Points, in no order, along strands that fork and pass close to each other.
In the rows, 128 means zero.
Two points are linked if the straight distance between their rows is under 85.6.
Z_980: [ 83 129 146 150 134 122 168 141 191 112 184 102 194 130 125 154 134 122
 140  98  84 118  86 124 156  83 112  97 206 152 125  84 157 111]
Z_347: [102  88 127 136  88 122  82 167  71 112  96 145 111  84 131 133 165 204
 153 183 167 107 122 162 159 151 198  63 112 128 110 121  82 161]
Z_743: [ 78  84 143 160  87 165  65 169 116 158 111 150 114 112 124 144 142 160
 121 162  93  73 144 164  92 100 198  89 141 195 134  55 155 133]
Z_682: [ 95 139 137 144 132 126 155 130 186 124 174  95 182 132 120 145 131 107
 124  95  78 119  94 121 145  86 112 122 181 148 125  87 165 106]
Z_69: [134 144 120 112 145 131 128  94 148 147 173 110 148 168 101 130  91  79
  69 120  63 132 151 109 124  76 135 165 137 147 143 107 199  97]
Z_9: [141 135 121 104 156  97 145 115 107 104 163  89 159 128 125 127 137 121
 165 109 147 163  87 121 174 120  99 108 131  88 142 146  97 125]
Z_650: [114 131 134 121 149 129 128  94 160 151 193  95 176 160  98 143 100  77
  71 116  49 124 140 115 144  66 146 148 155 147 137  81 211  90]
Z_471: [134 123 127 104 149 100 146 122 111 110 181  87 180 131 122 141 136 123
 176 109 145 164  79 128 193  99 110  84 151  89 137 139 103 127]
Z_24: [137 162 130 174  98 155 171 117 153 163  61 181  52 125 158 113 115 118
 111 105 152  91 180  97  52 173  81 220  87 140 101 158 123 119]
Z_498: [185 156 112  99 172 112 153  90 110 113 135 122 110 160 112 104 111  93
 118 104 139 162 139 105 119 138  83 166  95  89 150 172 117 122]
Z_979: [126 148 126 143 142 108 157 129 142 103 110 110 102  91 148 112 159 148
 162 105 169 131  96 115 132 194  79 149 101  89 113 159  73 130]
Z_207: [ 70 147 140 206 106 140 162 191 203  78  80 140 135  68 162 137 192 182
 166  98 145  82  94 144 135 161 122 124 176 148  93  96  85 150]
Z_350: [ 85 121 133 164  95 118 131 170 127  90  97 125 112  63 146 124 181 193
 172 138 163 102  99 149 150 182 142  98 121 113  93 122  68 159]
Z_479: [ 83 135 134 181 103 121 143 178 153  85  83 128 107  55 148 123 186 192
 169 123 161  88  99 146 141 192 130 120 126 117  83 120  68 155]
Z_538: [120 178 118 169 105 151 178 105 214 134 127 124 137 135 149 129 121  78
  97  63  82  98 128  81  94 106  81 217 142 160 104  95 186 102]
Z_456: [153 156 120 142 154 114 172 104 140 116 110 123  82 116 145 103 142 122
 144  94 173 136 128 102 103 191  64 187  82  88 120 179  90 115]
Z_252: [146 125 126 110 128 121 104 135  88 129  82 149  88 115 130 111 134 162
 132 163 164 135 145 147 120 181 144 118  96 117 122 165  82 148]
Z_516: [ 90 115 138 138 103 142 108 146 146 144 143 121 145 124 127 135 131 127
 129 132  96 105 117 141 121 105 146 108 149 165 134  80 151 125]
Z_280: [ 93  97 142 126 109 142  93 137 127 156 148 124 144 131 119 141 119 124
 113 148  90 113 130 147 117  89 169 100 146 173 141  77 168 119]
Z_131: [110 156 131 137 141 117 166 116 187 121 178  92 174 140 117 135 129  96
 118  80  77 129  98 107 148  90  98 142 170 135 125  97 162 106]
Z_408: [170  88 126  75 156 135  75 117  74 140 145 140 169 166 111 143  95 109
 108 171 134 184 154 145 146  85 170  73 134 110 152 149 154 135]
Z_574: [138 178 120 174 106 150 193 106 195 142 104 145  99 130 163 123 118  84
 111  64 122 100 144  68  77 132  63 235 108 140 100 129 154 104]
Z_360: [100 110 139 122 131 136 117 114 151 158 185 104 170 142 109 147 103  93
  88 130  60 119 131 132 132  69 158 126 157 163 133  73 202 101]
Z_664: [108 106 129 132  99 118  95 158  85 110  98 131 107  86 136 125 159 190
 156 168 164 118 117 152 149 165 163  87 107 120 112 136  75 158]
Z_627: [138 134 127 125 128 114 122 131 100 125  82 146  76 105 138 105 136 164
 133 153 172 124 142 139 109 197 124 138  87 111 116 168  77 143]
Z_237: [119 153 121 129 135 127 145 104 175 135 164 102 151 148 118 127 115  89
 105  91  75 123 121 101 124  94 103 166 146 141 130 103 174 105]
Z_604: [123 176 120 180  97 155 187 112 220 133 104 136 124 126 163 127 128  88
 111  60 102  98 129  76  83 123  74 225 131 160  98 102 161 106]
Z_423: [188 130 124  80 161 131 106 105  94 134 132 141 133 177 103 116  91  95
  97 140 120 171 158 130 116 113 137 126 119 111 153 158 145 133]
Z_953: [151 161 120 140 141 125 162 106 135 129  98 139  71 129 142 104 126 118
 129 105 163 125 144 105  91 184  69 188  80 102 123 175 102 117]
Z_581: [165 150 126 117 141 122 136 110 113 134  97 151  79 137 129 106 114 122
 123 131 155 136 152 120  96 178  99 162  88 109 132 179 100 128]
Z_885: [123 107 134 110 111 135  85 146  94 145 107 141 114 126 129 129 125 149
 126 164 135 125 140 151 120 130 166  99 120 152 142 123 122 142]
Z_81: [ 86  78 145 140  94 158  75 159 123 161 135 139 132 120 123 143 130 142
 115 162  88  89 142 159 103  91 193  84 143 186 137  57 167 126]
Z_334: [171 153 111  97 169 116 150  87 128 122 170 104 139 178  96 121  94  72
  84 103  84 154 150 102 134  89 105 173 121 109 150 141 173 108]
Z_414: [174 128 118  79 169 119 114 109  90 127 144 118 141 160 110 120 106 104
 119 136 133 176 135 126 140 106 127 114 117 100 154 158 128 132]
Z_194: [169  88 132  76 145 132  73 126  61 137 125 148 151 157 117 138 104 126
 122 175 154 179 153 152 144 104 171  66 131 112 151 156 135 145]
Z_616: [128  79 128 105 124 118 101 136  79 134 164 115 173 130 130 153 131 141
 160 155 158 155 103 150 183  93 161  59 144 118 141 123 120 135]
Z_488: [122 113 133 118 150 101 159 132 125 110 200  91 200 132 117 153 135 125
 176 106 137 153  70 134 203  85 113  70 178 103 132 123 118 120]
Z_666: [119 141 126 138 128 110 138 134 130 111 104 113 103  93 147 115 158 154
 162 123 159 129 102 129 135 179 106 135 109 104 116 147  81 137]
Z_728: [144 157 118 124 130 137 140 102 150 141 133 135 109 160 119 114  98  86
  93 111  92 117 150  99  93 113 103 181 113 147 133 129 163 111]
Z_585: [114  71 126 123  91 132  70 159  59 126 110 147 124 104 131 144 154 192
 153 191 169 123 125 161 163 132 204  50 119 135 125 120  98 158]
Z_369: [121  70 124 110 100 125  81 148  55 125 125 136 140 108 137 147 151 178
 160 184 178 139 116 159 180 124 188  49 126 120 133 130 101 152]
Z_284: [173 146 116  93 167 113 138 100 104 118 140 118 122 154 114 112 114 101
 127 116 135 167 133 112 131 130 102 143 103  93 152 162 119 128]
Z_220: [ 68 136 147 189 111 129 166 183 187  72 111 130 149  79 153 149 187 184
 181 108 144  93  77 142 160 147 126  90 190 143 107 106  88 145]
Z_807: [159  90 124  87 134 125  73 132  57 129 111 147 139 135 128 135 122 155
 137 183 171 169 139 150 154 135 171  67 122 106 140 165 106 157]
Z_880: [155 109 119  86 152 103 114 115  66 109 145 112 156 127 134 132 132 138
 164 145 177 182 106 133 185 123 130  83 117  78 144 166  86 142]
Z_913: [125  77 124 108 110 117  89 140  66 126 142 125 157 116 134 154 141 162
 166 170 173 147 107 155 189 109 172  51 135 114 136 128 104 145]
Z_435: [201 140 118  84 163 130 123  96 102 135 137 146 128 192  93 113  81  82
  82 126 109 165 173 126 111 111 128 144 111 110 149 165 157 129]
Z_923: [152 122 121  97 156 102 124 118  88 111 149 106 147 131 130 126 132 128
 157 130 160 173 102 125 169 130 115 100 119  84 143 157  92 136]
Z_355: [ 76 143 136 195 103 133 155 179 182  86  75 132 114  57 159 129 189 179
 164 107 158  83  99 141 126 185 123 140 141 127  86 113  75 151]
Z_261: [195 150 110  83 179 118 148  87 108 121 153 121 133 186  92 121  86  68
  80 110  98 163 163 112 128  97 112 167 109  97 152 160 164 119]
Z_97: [117 130 129 139  90 161 100 141 132 162  84 172  76 141 128 116 106 130
 103 151 106  83 174 138  65 138 151 154 119 182 130 107 144 132]
Z_578: [142 175 126 169 103 156 181 106 167 156  88 166  69 137 158 118 102  99
 107  88 130 100 171  78  58 143  71 226  92 140 108 143 147 107]
Z_180: [203 136 131  99 138 134 113 120  87 147  77 174  86 163 117 108  99 125
 106 150 157 144 176 153  89 193 135 136  92 106 122 187 104 155]
Z_961: [118 143 123 170 111 134 145 138 145 134  60 157  56  84 153 106 147 161
 132 123 174  91 153 123  84 204 102 188  87 116  97 160  84 135]
Z_3: [ 69 132 144 177 120 120 176 173 179  76 138 117 166  96 150 153 176 173
 186 107 137 108  69 139 166 134 115  79 204 137 120 111  97 138]
Z_688: [123 136 125 148 119 123 134 139 120 123  68 147  63  83 142 104 148 171
 132 144 174 106 145 132 102 209 110 160  82 111 103 164  76 141]
Z_348: [157  98 119  88 140 111  95 127  58 111 123 129 143 125 135 135 132 153
 156 171 186 175 116 141 176 137 152  70 116  91 136 167  89 154]
Z_528: [ 92 120 142 138 129 133 136 124 180 146 185  96 183 138 115 147 118 104
 106 114  63 112 113 128 139  74 136 122 175 160 128  73 191 104]
Z_197: [110 131 128 128 116 134 118 133 142 141 138 118 129 128 126 123 128 122
 127 121 103 117 115 127 112 116 123 131 135 148 135 105 140 124]
Z_404: [160 161 116 112 147 123 153  96 141 133 138 128 105 166 114 110 102  83
 100 100 104 135 150  97 100 119  90 186 107 123 138 147 150 112]
Z_112: [153 145 117 100 162 123 140  85 134 137 179 102 148 173  92 129  91  74
  72 109  69 144 153 104 135  78 125 169 130 128 145 122 188 102]
Z_53: [129 106 127 101 128 121 105 130  96 133 154 115 152 129 127 138 131 133
 149 146 142 153 106 143 160 107 149  85 136 120 145 126 116 132]
Z_897: [134 160 123 152 152 107 182 115 159 102 119 105 101  98 149 108 162 131
 156  79 172 139  97 105 122 193  58 172  99  82 114 166  82 121]
Z_342: [146  95 135  88 151 141  84 110 102 159 158 130 165 167  96 141  83  93
  77 163  96 160 163 141 132  71 178  99 139 139 150 116 188 116]
Z_145: [138 153 124 172 111 142 168 123 146 149  58 170  48 108 155 108 128 140
 120 115 178  98 171 108  67 199  83 209  76 114 100 173 101 124]
Z_249: [108 136 127 137 114 122 122 144 129 118 111 117 111  97 144 121 157 155
 159 128 150 120 102 135 133 161 117 121 120 122 121 130  88 136]
Z_494: [ 77 130 147 166 118 124 166 165 179  97 146 115 173 109 143 147 162 155
 172 105 118 110  78 136 159 112 115  82 200 145 124  98 117 133]
Z_845: [106  84 141 115 123 138  91 125 117 164 164 130 158 139 111 147 101 114
  99 161  85 125 142 150 122  74 183  92 145 169 148  76 190 112]
Z_411: [185 137 129  97 148 122 116 113  91 133  91 159  95 153 119 106 106 121
 116 148 153 154 156 138 103 175 125 133  94 107 132 181 105 143]
Z_210: [ 89 109 135 154  84 163  79 162 128 153 100 151  99 118 127 129 134 148
 120 157 100  76 149 147  85 121 171 119 134 185 131  77 141 134]
Z_944: [116 166 119 149 122 139 159 103 198 134 153 109 143 149 123 129 115  77
  93  84  68 106 128  90 113  95  92 196 145 152 120  99 186 102]
Z_450: [124 146 123 125 119 130 125 120 147 140 128 127 115 139 128 118 115 107
 118 119 106 118 130 114 103 121 113 156 126 147 137 114 144 118]
Z_518: [154 100 129  78 158 128  90 110  95 147 158 128 166 165 100 134  88  98
  98 156 109 168 152 137 141  76 165  98 133 125 152 129 168 124]
Z_394: [ 82 132 146 157 126 121 167 152 185 105 163 109 185 117 133 153 149 140
 161 100 107 116  77 133 160  97 110  90 206 148 124  97 131 120]
Z_26: [ 99 112 127 143  99 112 110 165  98  99  97 128  99  68 141 119 171 197
 165 157 169 104 108 149 149 178 152  94 104 108  95 134  64 157]
Z_515: [ 97 119 132 154  82 168  88 156 131 156  79 165  80 121 128 122 124 145
 110 153 105  71 165 141  69 131 163 144 125 186 124  89 139 135]
Z_314: [127 115 128 108 122 124 101 134 102 135 131 125 130 130 126 127 127 138
 137 149 131 141 123 138 134 122 148 100 125 134 144 126 118 135]
Z_492: [127  83 143  96 141 141  82 112 110 169 167 132 165 154 101 149  85  97
  77 167  82 143 158 144 130  62 188  95 144 159 147  93 202 112]
Z_555: [176 168 111 116 164 113 174  89 137 113 140 119 102 155 118 108 114  83
 117  82 127 145 136  90 110 135  69 190  95  97 143 163 133 107]

A fork is a point with three links, a tip a point with one. Leave the first point through the second and follow the links. Name the first fork or tip that comes.
Z_369 / Z_913 => Z_885
Z_944 / Z_538 => Z_252
Z_479 / Z_355 => Z_682
Z_81 / Z_743 => Z_97
Z_498 / Z_555 => Z_280
Z_807 / Z_348 => Z_488
Z_456 / Z_897 => Z_249
Z_979 / Z_897 => Z_180
